Points, in no order, along strands that fork and pass close to each other.
(in the rows, 128 means zero)
Points whose rows are less than 113 apart are linked; no others are. Some points are linked to none.
gabom: [113  98 142 178  86 149 108 178 157 166 131 158 103 123  88 158  95 132
  72 112 106 155 154 119 160 212 110 109]
gol: [179 154 107 148 154 109 105 157  87  93 151 145 103 125 141 182 117  84
 195 121  96 102 144  99 101 145 140 147]
tevet: [111  87 151 172  99 163 152  76 142 170 145 155 150 117 118  63 108 125
 125 174 103 164 129 159  75 164 111 117]
ruva: [ 81 105 129 101 132 133 113 176 133 152 124  86 130 149 167 138 168 101
  96 112 162  95 127  90 154 123 132 100]
fufo: [155 119 152 161  86 125 105 154  84 129 133 140 108 115 113 169 135 105
 146 124 127 138 118 119 110 168 131 123]
bunep: [128  90  89  67 126 136 134 112 160 155 126 122  99 157 189 124 140 118
 133 133 131 103 194 118 157  81 122 120]
gatu: [154 106 125 115 151 108  98 142 147 154 146 179  99 140 126 184 156 190
 108  82 113 174  94 119 158 120  89 160]
Sekag: [149 130 139  82 165 124 112 119 148 130 189 112 152 158 155 137 161 149
  95 128  87 135  75 122 125  61 142 165]
Zop: [ 77 163 120 162 174 122 149 144 138 101 131 154 172 102 117 112 128 165
 134  98 119 142  84 148 131 156 113 111]
piz: [121 197 105 113 195 128 118 153 102  64 167  69 188 138 122 119 128 110
 129 141  92  87  99 115 136  86 172 142]
fili: [136 166  77 150 173 100 163 147 150  95 140 162 138 125 122 152  99 141
 168 100 111 119 135 127 136 164 126 121]
fabu: [170 177 136 126 110 122 144 113 114  91 105 115 149 138  70 117 108 141
  89 118 151 126  97 140 146 120 162 147]
biv: [170 150 118  94 123 117 121 174 118 121 106  99 104 153  88 171 124 140
  84  85 161  96 137  93 186 127 168 137]
vodel: [107  86 110  68  99 148 100  80 167 172 129 120  99 134 193 130 152 114
 128 139 115 133 170 139 155  67  99 121]
Nam: [143 149 123  76 113 118 140 146 117 101  72  85 101 159  98 148 131 148
 109  97 202  88 136 102 188  98 149 135]
Fen: [ 81 154 134 113 143 119 170 110 112 108  89 102 162 126 144  82 160 136
 124 126 185  97 102 132 131 111 130 109]
ruril: [169 160 142 146 175 110 129 115 138 105 197 161 158 130 106 142 118 147
 135 139  61 164  74 141  92 108 146 165]
fikaz: [134 108  94  71 122 141 125 120 187 128 108 123 101 160 152 129 115 133
  98 131  97  99 214 107 181  80 141 139]
zepa: [ 79  74 131  92  72 140 123  88 133 195  92 100  91 109 177  99 160 111
 141 143 193 122 156 145 136 113 109  86]
Mizo: [135 118 131 101 102 116 100 183  95 148  82  97  69 136 148 167 132  85
 135 110 160  98 160  82 154 145 147 130]
vopor: [ 78  75 104 122 118 156 137 123 147 167 130 106 121 132 192  86 137  78
 148 165 127 101 187 108 102 137 119  90]
Kemop: [150  90 140 181  99 145 182 112 147 165 135 170 126 127 105  86  96 130
 139 151 121 148 139 148  81 199 128 117]
Pebib: [110 138 141 159 126 128  91 153  83 123 137 133 130 106 130 170 158 127
 140 119 140 137  85 132 119 155 110 127]
Nel: [100 127 133 143  91 129 134 114 175 132  83 146 111 114  71 126 104 190
  63 113 142 148 156 140 176 149 106 119]
gane: [190 157 140 111 137  94 161 113 116 104 131 140 132 145  91 138 138 178
 112 100 153 137  82 142 158 101 146 154]
zada: [127  71 150  94  74 156  86  93 149 189 135 139  95 139 176 140 146 116
 121 143 122 147 138 148 140  98  89 131]
dilaz: [149 215 105 171 114 108 147 139 120  54  76 134 130  97  31 125  73 144
 115 105 138 127 147 146 189 162 137 127]
Bofe: [ 99 175 102 128 201 124 149 173 112  82 154  87 184 132 139 105 134  98
 131 115 119  99  93 111 130 119 164 121]
roni: [ 51 171  91 158 169 119 120 160 103 101 100 122 148  96 158 140 149 121
 171 101 146  95 122 117 127 144 113  99]
led: [182 154 137 153 147 100 150 130 135 105 176 169 143 129  81 134  95 151
 113 113  85 168  85 140 125 135 144 155]
Guzar: [142 110 158 139 134 158  60 129 112 140 188 115 150 129 147 152 118  84
 133 168  51 150 113 130  80 115 123 144]
gedus: [156 193 124 132  79 117 117 129 114  65  87 121 107 109  56 144  88 146
 111 112 126 122 165 133 186 143 144 145]
Veg: [ 92  91 168 127  72 143  61  91 148 179 130 144 110  97 158 159 146 119
 131 145 117 166 126 159 123 115  71 121]
lak: [ 77 141  98 112 152 105 176 139 117 124  85 105 129 129 154 112 160 131
 136  98 202  85 126 112 139 125 135  91]
Tagaf: [153 101 137  95 143 124  64 158 148 150 168 143 111 142 131 191 157 155
  87  99  83 169  96 105 168  97 105 158]
Tute: [111  91 166 162  54 155  97 155 126 172 111 137  96 123 107 146 113 105
  79 145 127 141 151 132 146 193 112 116]
tov: [130 129 108 109 156 132 102 127 148 119 164 111 144 142 166 131 122  97
 124 142  70 110 144 112 115  92 146 139]
Lobat: [147 168 115 114 139 137  67 139 102  90 155  90 134 133 136 164 120  87
 124 146  64 101 153 107 132  82 158 155]
Zinu: [135  85 126  86 117 124 145 133 142 159  87 135  82 155 141 154 146 156
 122 103 196 132 139 111 146 121 125 131]
ful: [169 145 142 108 160 131 107 107 127  94 187 123 176 131 132 129 135 140
 123 159  71 143  73 137  99  57 157 173]
Ran: [122 194 123 134 151 138  84 141  92  61 149  84 170 123 104 138 120  96
 124 153  89 102 122 124 127 108 156 134]
kopeg: [139  99 112  67  95 143 102 124 185 150  93 133  64 149 131 152 122 156
  87 119 132 126 195 117 198  90 112 138]
vipu: [127 107  83 120 162 134 193 118 169 138 154 143 140 156 160  72 102 118
 130 144  90 108 170 103 116 135 153 119]
Fem: [111 155 169 149 145 143  80 109 102  99 167 116 188  83 107 114 146 138
 132 159  85 174  61 156  79  83 102 145]
bivid: [137 101  99 129 116 103 217 119 157 140  68 146  81 138  92 102  98 167
 129 116 221 115 189 125 155 186 153 101]
luni: [137 118 158 158 118 132  44 135  81 140 175 128 128 104 145 171 138  82
 164 159  86 149 114 135  64 127 108 136]
ludo: [121  82 147 155  62 134 126 150 123 178  87 150  65 115 129 149 121 119
 133 124 177 139 156 131 140 201 112 112]
Pib: [134 101 148 157  98 139 108 105 130 141 130 133 119 120 145 125 109  95
 154 166 100 122 169 130  93 161 118 119]
vive: [106 161 151 120 101 129  89  80  86 101  99 104 140 100 141 112 155 119
 153 149 159 120  96 160 110  89 102 135]
bidut: [177 169 116 153 143 100 182 109 169  98 136 174 138 125  63 115  88 175
 122 106 102 159 121 148 155 152 138 149]
fira: [151 128 103 107 162 112 161 181 112 128 128 104 111 163 149 142 149 100
 147 103 163  92 122  83 136 138 170 130]
favit: [127 134 154 154 139 144  72 153 116 117 182 101 165 122  99 144 109  99
  91 163  51 139 109 123 112 123 145 138]
nibu: [152  99 145  93 162 138 131 115 117 160 192 109 140 171 184 115 163  92
 138 154 123 127  75 131  75  83 146 151]
Roso: [ 92  96 131 141  88 157  94  99 122 156 121 112 114 112 166 113 124  76
 158 169 114 114 187 139 100 139 107 102]
lifir: [111 165 177 179 103 152  92 129  58  86 119  80 173  78  69  83 116  98
 145 163 131 127 118 154  73 135 127 115]
poge: [ 71 132 119 178 156 125 168 124 137 139 113 160 161  88 127 101 138 179
 134 108 160 142  77 159 109 159  85 100]
lako: [126  91 159 132  38 135 122 100 109 168  67 131  69 109 130 150 126 127
 153 136 186 133 156 149 134 155 122 118]
gusig: [113 117 120 178 125 139 115 183 163 149 146 149 127 120 100 144  89 110
  95 123  74 146 150 108 145 196 123 114]
befo: [126 104 129 111  83 125 119 112 181 137  79 142  85 138  97 153 102 170
  78 113 147 147 188 139 191 116 124 133]
lizu: [175 161 100  97 146 100 102 172 109  94 111 124  93 143 109 178 134 141
 124  83 121 122 134  92 187 104 144 160]
rus: [ 92 120 171 142  82 149  69 101 131 156 127 138 140 108 125 138 133 136
  92 149 104 167 108 160 134 109  73 129]
vig: [160 202 141 128  83 133 119 112  83  51  97  99 138 113  52 116 103 125
  98 132 137 116 124 131 162 130 164 147]
fival: [210 104 133 115 144 107 176 146 128 153 180 160 109 170 131 145 128 133
 129 111 122 143  98 111 113 141 155 156]
fimo: [141 106 104 143 166 130 173 138 174 153 172 154 141 153 130  93  88 112
 126 140  70 130 150 118 107 170 151 113]
ruvov: [143 115  96 179 118 121 221 123 156 139  80 163 110 119  91  82  87 150
 147 116 183 123 168 138 130 212 152  86]
gozuk: [128 102  93 102 178 143 155 117 155 144 183 122 145 165 189  99 131  88
 138 154  87 113 144 106  88 105 150 128]
Kozi: [107 130 117 136 164 129 185  59 156 126 128 172 165 114 149  54 139 173
 176 149 122 156 105 163  70 120  95 133]
komat: [ 94  99 130 160 143 128 191  82 140 156 123 176 154 109 136  68 151 183
 136 131 152 160  84 163  86 147  95 112]
vebi: [ 51 171  81 135 170 100 148 173 111  98  64 102 137 112 164 135 155 130
 158  83 190  75 138 115 151 154 117  81]
dite: [ 56  90  84 116 133 146 136 125 148 167 118 130 116 121 198 109 161 118
 139 133 152 121 173 117 150 127  96  80]
bupo: [ 75 148 100 115 190 125 152 190 113 115 137  71 166 153 175 106 140  89
 116 115 127  72 110  93 128 112 170 104]
mok: [ 83 152 151 104 139 142 141  97 122 106 118  87 189 128 125  64 149 139
 110 149 143 111  82 152 118  72 126 128]
gube: [117 156 163 167 145 164  94 134  78  87 148  53 200 100  72  69  92  90
 136 186  96 117 108 143  65 119 145 121]
bifod: [ 85 173 163 152 104 142  79 101  61  92  97  84 157  76 117 104 132  99
 172 158 155 114 118 159  82 102 102 123]
sapu: [131 161 152 116 128 133 150  99 124  90 130 108 174 133  98  88 123 144
 114 143 124 114  86 153 118  95 147 144]
pumaz: [210 165 101 108 137  96 114 160  98  85 131 134  95 140 132 180 122 115
 173 104 117 116 147 100 142 119 151 167]
Fiz: [210  82 131  97 141  97 172 108 134 178 152 181  90 173 130 148 149 181
 127 108 164 159  87 121 112 119 135 160]
Nozat: [110 107 142 187 101 158 102  92 144 141 143 156 136 108 111  96  85 116
 129 168  60 149 168 149  79 163  96 131]
Vute: [115 140 160 122  98 132  79  75 107 115 122 125 138 102 147 146 156 137
 133 140 121 147 100 164 122  74  80 145]
suza: [139 119 138 164 119 116 202 116 136 129 113 158 124 125 101  91  97 138
 141 126 153 129 137 144 103 194 144 117]
kulek: [100 168 127 174 162 114 101 160 106 106 142 158 161  95 115 165 158 144
 145 103 118 154  81 128 113 152 101 121]
dena: [151  98 107 113 130 122 200 123 154 136  89 144  83 157 122 115 123 161
 136  99 199 123 158 117 144 150 143 120]
Nebo: [189 117 140 106 140  91 175 113 137 138 118 169 107 158 103 147 145 206
 121  80 194 153  90 142 138 115 136 148]
nud: [158 154 144 151 137 117  72 137  60  97 165 127 129 102 137 171 137  75
 193 143 104 129 118 125  69 139 130 144]
depug: [123 147 165 133 148 138 121  59 124 114 156 130 194 108 120  85 129 159
 136 164  95 155  86 176  80  66 104 161]
gabik: [ 58  54 106  87  96 158 142 109 153 193 101 118  89 117 181 105 151 118
 120 144 189 134 180 108 164 126  99  68]
sogan: [173 120 135 130 102 117  95 186  87 133 120 117  79 134 128 181 126  83
 152 106 141 118 141  88 131 166 146 132]
Zefov: [153 183 112 148 143  97 171 131 153  79 103 165 140 115  47 130  89 178
 111  96 137 142 123 146 180 161 139 125]
tekoz: [117  96 129  89  94 130 110 160 122 163  91  85  89 142 160 147 148  90
 107 122 166  89 159 100 168 116 133 118]
puru: [127 149 134 127 152 115 146  42 149 102 123 165 164 124 146  93 138 181
 161 151 111 156 118 177  87  76  89 159]
Bedim: [201 109 113 111 158  94 172 168 126 140 142 145  85 166 130 151 130 134
 156  82 153 119 123  86 128 142 157 150]
guse: [100  79 136 111  53 138 160  88 127 163  71 113  88 111 152  94 134 117
 134 147 201 117 166 147 134 137 128  90]
mol: [100 116 101  89 172 120 160 180 121 136 133  88 134 168 188 134 153  88
 121 111 152  80 121  90 138 105 158 107]
Balid: [ 94 130 124 152 136 150  97 171 144 122 161 113 159 127 104 131 104 101
  91 136  64 122 134 109 145 160 143 118]
ranel: [119 124 117 171 145 151 141 116 161 137 154 155 154 116 118  81  79 112
 140 156  45 140 172 134  87 165 127 111]
zat: [153  92 129 104 146 112 121 145 149 153 112 161  81 140 135 177 159 169
 125  82 165 146 125 118 150 126 100 141]
Fufod: [147 110 159  77 146 125 110 117 123 151 174 112 155 157 174 147 172 115
 120 134 120 138  60 132 113  64 123 152]

A fork is a point with three links, a tip a point with one. Leave the first point through the second and follow the links. Name the first fork or tip that comes.
Tute / gabom: Nam
bifod / vive: Nel
gol / nud: Nozat
tekoz / Mizo: Fem

Follow the links from the first point to the second, and from the first to the third. Name the last point that the two ways share.
gatu / Lobat / ludo: Nozat
bidut / Lobat / poge: mol
vebi / Nebo / led: fabu
Tute / Bofe / Zinu: Nozat
Zinu / fival / Mizo: mol
dilaz / mol / roni: fabu

A fork is a point with three links. Follow the links from the first point to the second and name the forks in between, in order.
sapu / Pib: fabu, mol, Nozat
tevet / Bedim: Nozat, mol
Zefov / vebi: fabu
bidut / Pebib: fabu, mol
